Points, in no order, along strands that fork, close into loops and pass close to each other.
In the rows, zero is written as 128.
Points whose rows are less than 77.7 apart are linked; no others are. Some points are linked to none.
j113: [ 96 157 141 123 120 119 122 138 133 129  96 116 100 125 164 149 157 113
  93 140 160 166 113]
j815: [148 149 147 129  90 115 124 139 109 120 115 154  96 137 105 142 131 110
  95 155 119 140  66]
j596: [ 73 126 163 124 133 119 104 122 122 176 125 131 132 113 166 110 173 162
 133 135 111  55 138]
j430: [151 167 140  57  84 153 130 141 106 155 117 137 160 129  95 153  89 117
 172 108 165 108  97]
j744: [155  81  67 119 148 143 142 118 125 140 153 129 168 101  95  93 136 136
 196 101 139  63 144]
j391: [165 142 122 109 155 115 136 145 110 127 143 138 124 123 102 100 108 147
 126 137 121 122  96]
j893: [125 170 173 109 125 103  94 163 115 147  95 161 111 135 108 113 146 162
  67 172 128 137 107]
j328: [164 156 144 128 175 127 141 175 132 107 143 129 119 150 125 123  58 135
  79 135 140 191 128]
j52: [129  81 115 114  74 137 111  91 112 133 106 150 170 143  95 133 158 101
 181 103 147  96 142]
j236: [137 142 184 148 136 118 126 177 111 150 147 152 122 152 159 154 128 138
  84 145 107 108  92]
j511: [147 120 113 106  80 139 125  95 114  91  93 152 151 156  70 157 131 110
 163 124 144 161 129]
j703: [174 131  84 111  99 139 152 118 133  92 127 110 119 129 103 164 105  88
 151 106 159 183 109]
j115: [144  93  77 142 116 133 143  86 134 104 121 110 124 123 116 146 173 102
 158  97 151 147 152]
j661: [147  95 105 158 122 137 152 115 125 119 173 110 129 126 161 131 121  72
 166  86 135 115 116]
j23: [139 141 115 106 171 100 126 143 123 160 141 126 107  92 117  78 132 177
 118 151 111  84 109]
j486: [ 73 136 129 109  82 104  90  91 159 170  98  92 103  87 157 124 175 149
 134 140 110  90 134]
j777: [125 165 140 113 145 108 130 150 125 176 158 102  98  85 170 122 127 146
 120 119 127  83  91]
j311: [167 111  84 176 166 121 164 133 139  76 161 112  99 120 130 121 109  95
 119 120 131 187 117]
j157: [159 122 128 115 116 140 142 120 107 110 143 141 150 152 107 140  86 106
 156 112 130 129 110]
j340: [130 119 142 139 193 165 151 152 113 109 145 158 183 170  98 102  69 158
 131 143  97 112 168]
j331: [174  80  78  72 107 156 143 136 141 151 134 120 180 114  91 129 115 128
 203  77 179  83 151]
j679: [111 177 168 121 141 114 132 166 118 174 153 110 120  97 184 156 128 130
 105 106 147  93  95]
j394: [122 113  95  90  84 117 103  95 128 136  90 149 149 115  79 118 178 144
 160 135 130  93 126]
j185: [100  98 146 165 116 139 111  93 119  82 102 166 167 170 118 121 182 117
 139 135 115 143 163]
j203: [ 87 172 137 101  68 121  96 117 149 148  81 113  99  99 155 146 179 117
 109 141 148 143 108]
j298: [102 107 121 142 185 145 139 133 109 134 133 143 161 134 117  82 153 164
 149 146 118  68 159]
j297: [167 111 101 132  91 130 141  94 108  89 122 145 130 143  76 158 123  95
 156 118 131 154 106]
j991: [106 130 125 143 150 109 132 128 142 157 144  89  74  90 177 124 151 139
 112 136 125 110 120]
j844: [ 80 129 143 131 148 115 122 120 137 177 144  90  92  87 188 124 163 157
 130 123 125  80 138]
j372: [159 136 125  51  73 161 134 132 116 146 111 139 177 137  80 158  74 116
 193 101 172 115 126]
j225: [165 117 103  92 116 149 145 114 119 110 131 134 168 141  82 141  80 119
 181 105 146 139 137]
j880: [144 134 156 148 198 153 154 172 128 119 170 131 156 161 148 111  73 150
 110 121 103 131 155]
j105: [121 110 141 141 146 134 139 129 115 161 171 110 132 115 176 113 136 116
 157  96 131  68 128]
j593: [115 126  83 105  73 115 125  97 169 175 115  66  77  76 152 148 165 116
 145 112 137  97 128]
j468: [160 174 161 140 148 105 128 205 128 147 155 131  94 114 154 134 101 133
  64 144 133 147  79]
j48: [159 119 130 177 180 125 152 163 132  95 156 128 105 148 138 121 100 119
  85 141 126 184 130]
j806: [ 85 126 151 111 152 140 118 123 112 148 112 140 170 143 146 111 160 153
 143 127 144  90 155]
j321: [122  86 100 112 127 167 132  99 123 115 104 141 202 153  83 131 120 122
 188 103 155 121 198]
j59: [104 130 171 133 170 146 134 145 106 140 132 142 163 160 153 123 131 151
 122 126 129 101 152]
j141: [150 176 158  99 123 150 142 159 128 125 165 127 162 139 143 159  22 108
 136  87 126 147 102]
j843: [ 93 166 147  80 134 140 116 130 129 144  93 108 150 131 165 146 153 136
 128 111 181 147 152]
j543: [132 126 147 160 183 102 124 159 128 145 143 129  80 118 139  90 150 172
  75 166 113 131 136]
j590: [143 118 154 137 150 160 148 136 117 104 160 150 168 177 120 136  50 124
 130 118  96 135 147]
j181: [106  87 111 187 141 147 142  89 126  94 124 121 135 140 136 124 188 106
 152 115 128 141 178]
j728: [144 123 124 135 177 111 126 131 113 105 113 150 122 139  80  88 140 162
 100 161 130 155 143]
j784: [127 167 174  77 123 141 121 152  94 147 112 162 177 154 100 146  81 144
 133 131 141 103 108]
j295: [108 111 111  92  59 123  85  88 136 121  82 155 167 127 100 124 192 124
 166 125 135 112 137]
j445: [133  86 125 200 118 114 140 113 123 118 163 136  90 129 145 128 158 102
 119 139  81  98 100]
j643: [165 125 116 151 141 146 155 135 142  65 166 136 131 155 112 141  24 105
 116 115  99 210 127]
j370: [ 89 115 110 174 128  95 135 130 163 135 124 101  43  85 169 143 153 105
  86 164 126 149 113]
j443: [124 128 129 106 128 119 119 122 104 147 117 154 137 132 104 109 142 150
 135 146 114  81 101]
j727: [ 98 174 156 127 115 115 129 152 131 173 133 104  90  91 183 167 142 114
  95 123 146 110  87]
j390: [109 110 151 153 117 133 124 110 113  98 111 154 143 172 131 137 159 114
 120 138 121 147 134]
j876: [ 76 134 146  78  85 126  73 110 129 148  85 161 188 124 136 106 180 147
 156 139 139  80 137]
j38: [113  98 115 183 143 120 140 106 131 104 132 121  90 129 144 129 175 115
 113 138 117 150 136]
j771: [121 102  88 172 147  99 132  87 144 129 136  99  77  86 121 103 174 147
 124 143  94 116 145]
j128: [133 127 133  93  74 156 127  98 117 100  95 147 163 169  87 173  94 100
 159 112 151 170 145]
j384: [159 160 140 109 169 123 133 178 123 135 178 130 160 122 140  94  73 151
 141 107 117 107  87]
j221: [164 104  73 118 154 136 148 130 136 134 177 106 151  98 127  81 125 134
 191  87 130  84 127]
j94: [ 91  95 129 173 112 126  99  81 135  85 104 165 159 137 121 103 215 129
 146 142  98 127 167]
j578: [ 91  85 131 209 151 137 143 111 133 109 143 113  94 125 165 124 194 119
 126 135 107 124 159]
j219: [158 133 158 160 170 126 136 182 132 109 140 145 112 173 135 141  84 129
  58 156 127 191 135]
j45: [170 139 136 133 169 135 149 161 132  94 170 131 139 150 127 113  53 134
 116 119 111 171 119]
j354: [130 127 147 157 167 136 152 156 125 142 188 110 135 126 194 118 114 118
 139  96 124  98 118]
j810: [145  56 115 108  61 145 112 103 109 146 107 154 191 136  82 136 133  85
 200  84 160  88 157]
j842: [144 138 164 157 170 147 147 175 131 113 156 134 137 175 158 155  68 127
  79 131 110 171 143]
j366: [142 111 110 178 158 129 161 137 131  90 146 122 102 143 147 143 118  91
 102 132 132 181 121]
j356: [149 113 100 153  92  96 123  93 121 119 126 138  87 111  93 124 155 114
 119 144  91 113  86]
j639: [125 181 162  64 105 143 120 146  97 165 110 144 168 132 113 150 102 131
 149 112 163  94 102]
j531: [112 151 144 149 154  90 113 163 145 150 120 114  52  96 152 114 145 145
  53 167 149 161 122]
j76: [124 136 177 131 133 147 134 142 114 115 123 153 154 189 134 162  87 123
 100 133 117 149 135]
j306: [167 151 148 149 153 102 132 193 134 134 177 132 100 116 157 111 101 136
  89 136 106 130  69]
j425: [120 140 107 105 118 101  97 106 132 115  80 134 112 111  92  96 179 155
 112 159 137 157 135]
j202: [110 109 164 170 177 161 139 146 114 103 124 160 170 189 114 109 136 156
 115 153  96 124 187]
j831: [128 105 114 181 117  99 137 119 137 123 142 124  64 110 145 134 153 109
  97 153  94 128  93]
j24: [112 144 169  93 104 172 130 116 115 127 125 149 173 175 126 175  33 109
 133  97 128 144 160]
j925: [136 110 118 109  64 130 118  97 113 133 109 135 133 134 110 145 155  95
 160 107 144 111 108]
j510: [142 106 116 134 133 177 156  98 129  88 156 133 161 165 107 146  42 103
 159  92 110 162 180]
j524: [185  86  85 109  82 141 144 116 132 130 161 111 148 116 119 135 110  79
 199  61 154 109 118]
j742: [137 113 143 171 198 158 156 151 115  97 148 148 158 172 109  97 110 154
 119 147  96 125 175]
j535: [147 123 103 111 162 133 141 145 130 153 184 105 147  98 156  85 113 138
 176  89 130  75 114]
j473: [ 95 133 179 141 153 122 104 151 125 119 105 152 141 160 152 114 173 164
  87 164 121 142 148]
j691: [144  69  98 116 110 168 141 105 123 129 126 125 188 143 103 137 115  97
 196  72 162 115 193]
j651: [ 91 125 143 147 122  95  87 113 148 113  97 139 103 116 135  93 194 163
  87 176  98 142 146]
j172: [124  83 133 144  98 137 120  96 100 123 124 149 157 151 117 126 152  96
 164 108 127  93 139]
j494: [119 123 155 150 144 109 126 139 121 152 143 132  95 121 155 117 152 149
 101 150  93  86 108]
j60: [ 87 139 156 147 114  94 107 128 150 174 126  98  66  90 165 132 146 153
  89 160  89  92 107]
j477: [ 71 104 134 141 120 119  90  97 130 140 104 157 157 121 120  82 189 167
 140 164  87  61 150]
j246: [ 98 107 111 174 125  81 116  94 164 150 131  76  46  80 142 117 148 148
 104 164  74 111 131]
j889: [122 154 179 110 107 157 132 135 114 122 122 146 156 178 133 183  61 104
 112 112 129 153 126]
j31: [114 120  97  89 128 127 125 109 138 171 122  94 124  97 144 115 167 150
 158 107 150  80 148]
j605: [122 122 148 179 178 103 134 180 148 150 169 113  64  99 190 126 142 149
  73 152 114 130 115]
j465: [131 141  88 105  88 106 105  97 143 115  81 121 102 103  91 126 185 134
 122 140 139 161 129]
j700: [170 137 119 154 164 123 147 172 142  92 183 119 123 131 148 105  72 117
 119 114 114 176  91]
j622: [152  93 128 174 136 141 149 111 104  88 149 158 150 166  95 126 118 109
 144 126  96 126 130]
j854: [108 121 126 138  67 109  93  86 130  94  87 159 125 137 110 133 190 113
 121 149 111 150 111]
j482: [115 151 138  82 121 144 118 118 117 106  82 139 163 160 106 140 121 138
 133 133 157 173 152]
j13: [ 83 159 125 122  97  84  83 110 176 159  82  85  61  74 136 108 158 158
  87 174 116 146 133]
j818: [114 112 126 146 116 107 121 103 126 143 130 120  96 114 135 116 165 134
 123 143  98  91 114]
j633: [148 128 144 143 177 112 128 154 113 124 138 147 115 140 116  93 133 165
  91 163 114 126 125]
j410: [104 110 122 148 183 128 135 125 121 148 143 119 120 108 137  80 164 170
 134 145 104  74 153]
j491: [146 169 167 115 109 114 124 162 108 158 141 146 115 122 133 138 120 129
 104 135 112  88  61]
j92: [146 150 135 109  91 121 127 129 110 146 134 132 109 118 123 138 125 107
 131 125 124  99  71]
j600: [136 102  75 115 167 144 136 110 120 100  99 148 180 136  57 110 136 164
 168 138 144 130 174]
j556: [109 143 123  96 119 121 107 111 124 124  89 131 133 131 122 116 173 144
 125 138 148 145 135]
j160: [104 120 132 181 146  93 132 168 161 152 150 110  39  88 181 142 137 123
  67 168 112 139 100]
j502: [175 134  85 142 159 122 152 147 145  85 173 103 118 118 134 107  86 107
 140 103 132 184  98]
j71: [158 157 129  88 173 124 136 166 112 134 152 141 156 121 106  95  82 162
 138 135 131 107  94]
j702: [134  92  79 122  76 132 120  79 152 102  96 119 138 122 111 155 203 104
 161  94 159 151 161]
j922: [ 99 156 191 147 159 121 130 175 120 165 153 123 129 127 198 165 138 142
  88 117 137 102 119]
j708: [101 149  94 129 109  97 121 121 170 166 110  67  41  59 152 134 143 124
  99 150 136 138 113]
j904: [138 159 119 112 122  94 110 131 128 144 104 122  75  97  99  99 144 147
  85 161 136 145 106]
j732: [155  82  74  88 133 162 140 134 129 139 136 138 203 118  80 113  88 141
 209 101 161  75 154]
j95: [127 124 107 103  69 120 118 100 129 157 114 112 110 108 129 141 162 108
 150 113 138  96 106]
j143: [160 135  80 129 111 129 158 133 143 106 141 102  98 109 140 152 111  76
 139 109 160 172  88]
j915: [157 114 147 162 154 148 147 140 121  79 144 156 139 183  96 140  62 127
  95 143  90 183 150]
j58: [ 99 138 101 118 112  92  98  98 162 149  90  84  74  77 129 107 176 159
 109 157 122 139 146]
j458: [126 108 151 184 182 120 132 158 128 118 138 134  92 143 145 104 166 157
  79 164 108 145 153]
j972: [131 106 139 186 174 137 149 142 119  99 143 133 113 159 137 116 150 132
 100 150 108 149 150]
j569: [ 77 119 174 146 146 127 101 134 126 129 110 158 150 147 153 100 189 168
 111 163 105 105 154]
j853: [139  94  64 148 122 122 145  89 144 126 136  90  96  96 132 133 176 112
 154 102 135 123 141]
j930: [164 153  97  78 128 160 155 137 148 107 149  99 147 129 127 149  40 111
 160  84 157 180 137]
j929: [101 123 135 121 140 128 122 115 119 135 112 126 132 135 147 118 171 144
 127 133 135 118 140]
j584: [126 121 105 118 145 102 118 113 117 149 121 139 120 107  94  86 149 169
 129 159 101  76 116]
j291: [ 98 136  96 124  93  98 115  97 170 174 110  61  59  70 150 137 150 133
 124 141 112 107 123]
j948: [162 173 114  93 124 149 150 150 134 118 140 101 126 121 136 156  63 100
 136 101 165 179 103]
j475: [154 154 115 106 155 135 151 145 128 121 145 101 125 125 146 132  93 117
 131 106 156 157 114]
j841: [122 119 175 155 163 158 140 151 115 111 133 155 161 194 132 139 103 139
 101 142 102 136 165]
j979: [ 86 107 104 125  62 105  91  67 166 153  97  96 106  92 141 128 186 131
 148 129 101  94 146]
j7: [148 188 159  86 145 140 140 165 115 143 146 122 159 130 141 152  63 129
 125 102 151 135 102]
j120: [118 196 148  68  89 133 105 140 119 154  77 132 130 115 109 134 152 136
 120 140 161 138  99]
j711: [129 118 118 115 182 146 143 139 107 136 140 141 175 138 113  93 112 157
 158 131 132  80 141]
j536: [138 121  87  99  97 129 111  91 144  83  72 137 155 133  80 145 179 131
 152 120 162 188 163]
j419: [124 138 120 131 119  95 117 115 134 147 120 114  70  99 123 112 151 142
  98 155 105 118 105]
j656: [115  97 110 159 155 161 148  96 123  91 119 122 156 156 119 127 155 115
 158 108 136 148 197]
j347: [112 137 147 140 146  93  91 135 137 118  96 143  92 123 115  86 172 166
  67 178 132 166 146]
j920: [122 114 152 161  99 127 132 126 116  96 114 153 117 170 134 162 142  92
 100 145 121 156 101]
j507: [163 197 159 126 133 119 136 201 131 138 149 128 109 114 141 146  72 110
  79 131 148 168  65]
j350: [119 122 142 166 145 141 156 144 130 105 137 126 117 160 170 164 112  88
  99 127 138 168 128]
j554: [165 136 157 137 137 140 138 155 120  89 135 160 127 177  98 149  45 125
  83 149 109 196 125]
j966: [130 163 179 130 168 109 116 184 119 148 125 139 110 139 150 132 130 163
  58 153 141 150 122]
j823: [ 76 118 127 114  90 110  71  87 152 122  92 154 164 108 130  88 202 159
 145 161  96  94 152]
j595: [133 144 138 134 175 120 142 157 127 154 174 105 112 104 178 112 124 143
 125 112 124  96 107]
j847: [138  91 132 158 126 139 144 124 116 147 182 111 139 122 181 115 117  76
 172  75 134  80 125]
j40: [152 122 119  68  97 166 140 116 122 126 125 141 181 150  87 158  46 119
 185  98 154 132 152]
j564: [140 148 152 127 199 136 148 163 120 129 148 122 139 146 148 117 100 153
 101 130 134 143 142]
j380: [ 67 153 144 144  90  87  80 125 174 139  84 110  64  85 163 125 170 141
  71 183 116 159 125]
j338: [159 104 101 154  99 113 133  91 108  97 127 150 117 134  83 139 150 102
 143 128 109 131  97]
j47: [141 122 103 162 161  94 136 138 142 121 142 106  57  94 142 107 138 125
  84 152 137 164 114]
j864: [ 92  84 106 188 150 136 137  89 138 120 139  99  98 103 149 106 202 133
 153 123 110 104 180]
j277: [115 177 150  60  99 143 108 132 117 131  75 140 164 145 105 146 132 138
 138 133 167 148 127]
j766: [121 110 132 105 104 129 114 113  97 149 118 157 165 136 101 116 139 128
 163 127 131  64 114]
j628: [135 180 148  85 158 163 141 153 140 123 159 121 158 139 144 153   4 138
 112  89 121 172 151]
j921: [146 111 164 143 130 134 129 135 100  98 121 180 155 188  85 137 109 137
 112 157  96 137 121]
j557: [111 137 155 119  93 136 125 123 111 134 116 132 135 150 155 163 133  89
 130 112 151 128 106]
j819: [140  95  79 119 159 168 148 106 125  99 115 139 193 145  67 122 109 145
 182 114 143 127 191]
j514: [136  98  93 107 157 149 140 130 112 142 141 141 186 121 100  97 109 144
 187 117 142  67 141]
j790: [124  84  85 146 145 163 144  90 135  97 109 122 175 144  98 128 172 119
 183  91 152 141 217]
j570: [140 133 123 135 172  95 112 134 126 122 112 134  85 114  97  80 150 165
  79 166 146 162 144]
j392: [160  85 126 187 144 154 155 120 108  83 172 159 171 162  89 112  92 103
 170 112  84 107 142]
j611: [168 130 105 102 174 143 144 144 126  86 146 159 168 138  53  96  18 169
 147 147 110 167 148]
j860: [ 97 115 128  85 101 136  99 117 111 162  96 155 182 130 115 113 156 140
 167 127 152  63 133]
j256: [115 105  69 122 105  90 104  71 163 153  97  99 109  80  85 106 177 171
 142 144  90  85 153]
j90: [ 92 110 119 126  90 115  80  82 144  93  89 168 171 124 117 101 211 141
 149 148 105 127 152]
j374: [139 160 100  95 107 125 139 131 136 150 120  93  91  97 142 145 139 109
 130 117 162 135  98]
j6: [111 142 160 132 166 137 138 145 116 127 123 124 136 156 161 139 131 136
 103 128 143 144 146]
j635: [ 88 114 132 143 110 104  99  91 139 134 107 128 110 115 135 106 191 150
 120 156  95 105 137]
j779: [ 70 125 164 143 122 119 114 121 131 178 140 104 103 101 204 147 166 129
 125 113 134  78 131]
j345: [147 110 157 164 151 134 131 142 110  86 122 169 136 189  91 128 112 139
  87 162 100 171 144]
j863: [129 139 150 115 191 163 147 151 120 116 138 149 173 166 109 120  46 164
 111 135 106 145 176]
j344: [158 140 145 139 123 152 150 150 135  84 157 148 128 168 124 164  20 101
 100 123 102 194 116]
j641: [138  57 115 161 116 155 131 106  92 126 137 167 198 140  75 103 114  93
 199 105 124  64 156]
j476: [123 125 118 148  71  97 108  94 127 114 102 146  87 123 103 137 172 109
 105 155  99 134  88]
j259: [135 128 123 131 176 117 139 137 121 148 160 114 112 104 144  88 137 162
 129 135 115  88 121]
j231: [147 168 173  99 127 125 126 163 101 145 131 159 144 143 111 139  97 143
 113 139 123 106  79]
j36: [147  76 124 168 135 153 145 118  98 116 165 156 179 148  98  97 104  99
 188 105 107  73 145]
j158: [114 156 115 130 140  94 121 139 152 155 118  89  49  73 150 115 142 136
  81 152 153 152 117]
j995: [112 103  78 119  64 102 110  73 176 167 108  72  87  79 128 140 173 129
 155 117 111  86 146]
j14: [131 173 137 119  79 134 139 150 121 143 120 124 101 118 143 172 117  74
 117 122 151 140  62]
j428: [103 140 151  98 122 116 100 133 105 139  93 173 159 142  98 107 150 167
 125 164 120  87 107]
j111: [141 111  83 161 166 103 144 115 141 126 151  93  68  84 137  97 153 138
 115 135 117 137 130]
j788: [116 127 110 108  60 121  91  86 137  92  78 151 148 131 101 136 194 117
 144 134 135 161 130]
j460: [ 83 136 179 153 142 118 121 150 128 167 146 117 103 116 198 152 162 143
  99 130 126  93 119]
j574: [130 183 178 103 112 146 129 156 112 121 103 146 141 164 121 177  74 114
  90 133 143 173 111]
j532: [175 148  93 123 158 112 143 156 142 115 169  97 106  96 140  91 100 125
 131 112 138 159  87]
j446: [130 171 169 141 148  92 105 191 133 160 121 132  71 111 145 126 133 149
  40 165 151 153 109]
j694: [113 126 117  88 104 146 108  96 136  89  76 140 177 155 107 138 158 130
 153 124 159 178 168]
j416: [130 186 163 114 103 139 133 160 118 132 112 130 120 140 139 178  99  90
  92 131 156 166  85]
j914: [159 135 149 167 201 158 151 192 148 100 191 130 151 165 150 107  51 149
 101 119  78 159 161]
j629: [158 105 117 109  96 156 145 115 122 122 151 117 160 145 128 153  71  77
 180  74 152 131 137]
j114: [164 144 129 122  88 124 140 135 109 116 133 141 108 131 107 145 110  96
 128 131 125 136  62]
j740: [126  97 129 167 135 165 146  89 118  71 123 151 162 185  88 150  97 108
 137 117 106 170 185]
j140: [115 195 167  77 119 120 100 154 112 154  84 146 130 121 108 121 140 158
  96 154 150 136 104]
j871: [ 64 122 134 133  90  91  78  78 178 161  96  82 103  84 150 110 169 167
 135 161  78  90 155]
j365: [107 173 154 138 125 121 144 175 133 153 138 113  96 106 188 179 120  92
  91 124 157 138  82]
j487: [173 129  99 122 126 143 156 123 131  85 149 116 130 139 114 150  68  93
 150 104 138 184 115]
j816: [129 136 124 162 109  98 135 146 140 138 140 122  59 102 150 141 133  98
  82 156 109 132  68]
j912: [149 148 117 114 172 133 145 166 141 136 190  94 155 107 180  94  91 132
 164  76 137 112 106]
j397: [136 112  70 104  87 116 109  87 157 102  78 126 128 105  87 140 202 133
 149 116 147 161 153]
j288: [117 102  75 105  94 107  99  83 150 150  93 128 138  95  83 107 187 161
 157 138 112  81 145]
j451: [ 91 139 124 112  95 115  98 103 143 122  87 122 114 116 147 129 190 127
 119 142 140 152 130]
j895: [141 141 162 143 108 124 130 154 113 112 118 156 114 165 127 160 119 107
  83 151 122 156  87]
j252: [136 153 146 147 119 101 131 165 137 158 160 121  77  97 167 140 123 121
  89 141 106 105  60]
j142: [106  96  92 166 114  93 117  71 158 148 125  77  74  81 124 114 163 149
 138 141  74  89 144]
j513: [ 82  83 118 150 100 120 105  76 137 159 123 112 126 104 141 100 190 133
 164 122 102  59 162]
j396: [106 111 139 129 117 172 132  87 123  85 107 149 175 190 103 158  86 111
 138 114 119 174 195]
j98: [145  96 124 139 118 137 137 102 100 107 135 156 159 156  89 127 120 110
 164 119 116 106 124]
j957: [111 163 169 128 112 133 135 153 117 150 131 127 129 136 179 180 119  92
 108 108 156 121  95]
j601: [160  77  87  90  96 155 142 114 136 139 122 116 168 128 105 145 137 106
 192  72 176 108 165]
j560: [129 141  99  96 133 119 130 117 134 153 123  94  98  94 140 122 156 139
 131 123 151 117 125]
j970: [155 145 143 133 147 119 138 158 116 130 155 130 113 131 142 121 108 128
 109 132 121 126  86]
j337: [131  95 100 171 132 132 148  94 124  96 131 117 115 133 134 140 164  96
 142 114 132 146 140]
j122: [136 164 156  95 174 155 141 156 128 122 148 138 161 153 122 137  23 154
 104 119 115 160 153]
j811: [105 201 145  86  89 128 108 141 134 171  89 107 101  90 142 145 156 128
 105 132 162 134  98]
j725: [145  46 100 127  99 157 124 113 105 143 123 157 208 131  73 116 112  96
 211  89 154  71 170]
j647: [ 77 150 136 141 103 104 106 133 156 126  89 121  76 104 164 141 175 115
  76 164 144 177 116]
j931: [156 171 131 114 164 118 134 184 142 132 191 106 144 110 170  98  76 136
 141  88 127 131  73]
j568: [ 83 129 174 148 132 101  99 135 137 169 126 129  95 114 162 118 168 174
  94 166  86  81 124]
j63: [127 116 148 127 142 148 134 118 103  95 112 167 171 181  84 130 100 142
 130 146 114 145 150]
j388: [125  93 126 122 112 176 140  89 116  98 125 151 182 171  84 150  58 107
 168 100 122 144 192]
j324: [ 82 128 126 150  99  89 107  98 167 161 113  79  59  85 155 134 150 138
 104 159  91 105 118]
j103: [112 148 163 148  97  97 114 146 136 179 139 122  75 101 164 149 138 131
  86 151  88  79  75]
j748: [149 137 141 103 114 160 143 129 122 123 158 124 164 152 139 154  38  92
 159  80 136 135 126]
j439: [164  68 103 127  94 161 144 101 120 118 151 123 175 143 108 142  85  69
 198  62 145 122 167]
j516: [120 139 150  86  86 170 133 101 117 104 105 151 163 176  95 178  47 110
 142 115 133 175 157]
j870: [110 163 158 123 150 129 134 153 125 130 109 119 117 143 165 156 123 119
  87 132 161 172 126]
j907: [110  88  87 151 127 124 131  82 141 137 132  95 103  97 142 118 189 130
 157 113 124 102 162]
j495: [140 115  85 100 151 129 135 115 114 124 109 138 157 123  78 105 145 159
 157 135 142 113 142]
j866: [136 121 121 114 153 135 132 119 105 108 114 146 154 149  88 116 126 148
 142 142 130 132 139]
j918: [136 148 138 128 148 144 151 142 127 115 141 112 130 151 157 158  84 100
 115 110 147 162 121]
j125: [152 109 101 150 140 157 162 103 130  77 148 122 142 155 112 150  76  95
 148  98 125 182 157]
j894: [127 148 117 129 104 124 142 133 132 137 126 110  91 110 158 159 134  84
 116 124 153 141  82]
j572: [118 113  95  97 140 132 124 111 123 146 114 123 149 114 113 105 166 154
 162 126 141  89 148]
j271: [168 161  92 107 151 120 148 154 142 117 145  90  94  96 142 118 103 112
 121 115 169 179 101]
j731: [ 61 124 146 113 105 116  91  98 146 176 111 107 127  96 169 113 183 157
 143 129 119  68 153]
j932: [163  81  91 147  89 134 144  97 123 120 153 118 132 123 126 141 137  69
 179  80 141 113 122]
j9: [126 139 186 141 160 119 115 178 114 134 116 158 136 170 140 130 138 167
  71 161 118 143 138]
j804: [145 136 156 163 196 110 138 191 134 143 164 122  90 120 170 109 130 161
  71 148 124 140 129]
j955: [161 126  93  75 126 168 153 131 147 126 151  90 164 132 142 151  61 103
 179  62 171 150 158]
j153: [ 87 137 135  80 105 124  85 117 122 130  77 171 184 131 102  99 169 164
 144 161 132  97 126]
j195: [156 153 129 123 158  97 122 153 127 134 125 128  78 108 111  91 123 146
  78 155 152 160 111]
j360: [147 202 165 103 122 141 142 177 119 140 138 124 133 126 140 167  67 108
 101 114 154 151  82]
j812: [153 123  97 138 111 133 155 134 137 114 168 103 115 115 165 146 103  68
 153  91 145 141  84]
j308: [145 151 111  82  86 123 123 119 117 162 119 118 113 102 110 129 143 124
 151 122 134  89  89]

A fork is a point with three links, a tip a point with one. Leave the first point through the second and follow the links. Name the first fork or tip that comes.
j854 / j476 -> j889
j516 / j128 -> j256
j970 / j391 -> j514
j744 / j221 -> j360
j114 / j815 -> j477
j740 / j396 -> j661
j477 / j823 -> j92

A tip is a point with one link. Name the tips that can be reached along the links from each point below, in the order of the rows.
j870 -> j893, j58, j790, j914
j350 -> j842, j955
j784 -> j477

A piece is two or more points that can be reached from each other along the links. Count, over all rows, the pieces, the separate loops (a circle has one, a figure eight two, a Y none), the forks (points with three links) and the tips (points with one).
pieces -> 5
loops -> 10
forks -> 31
tips -> 21
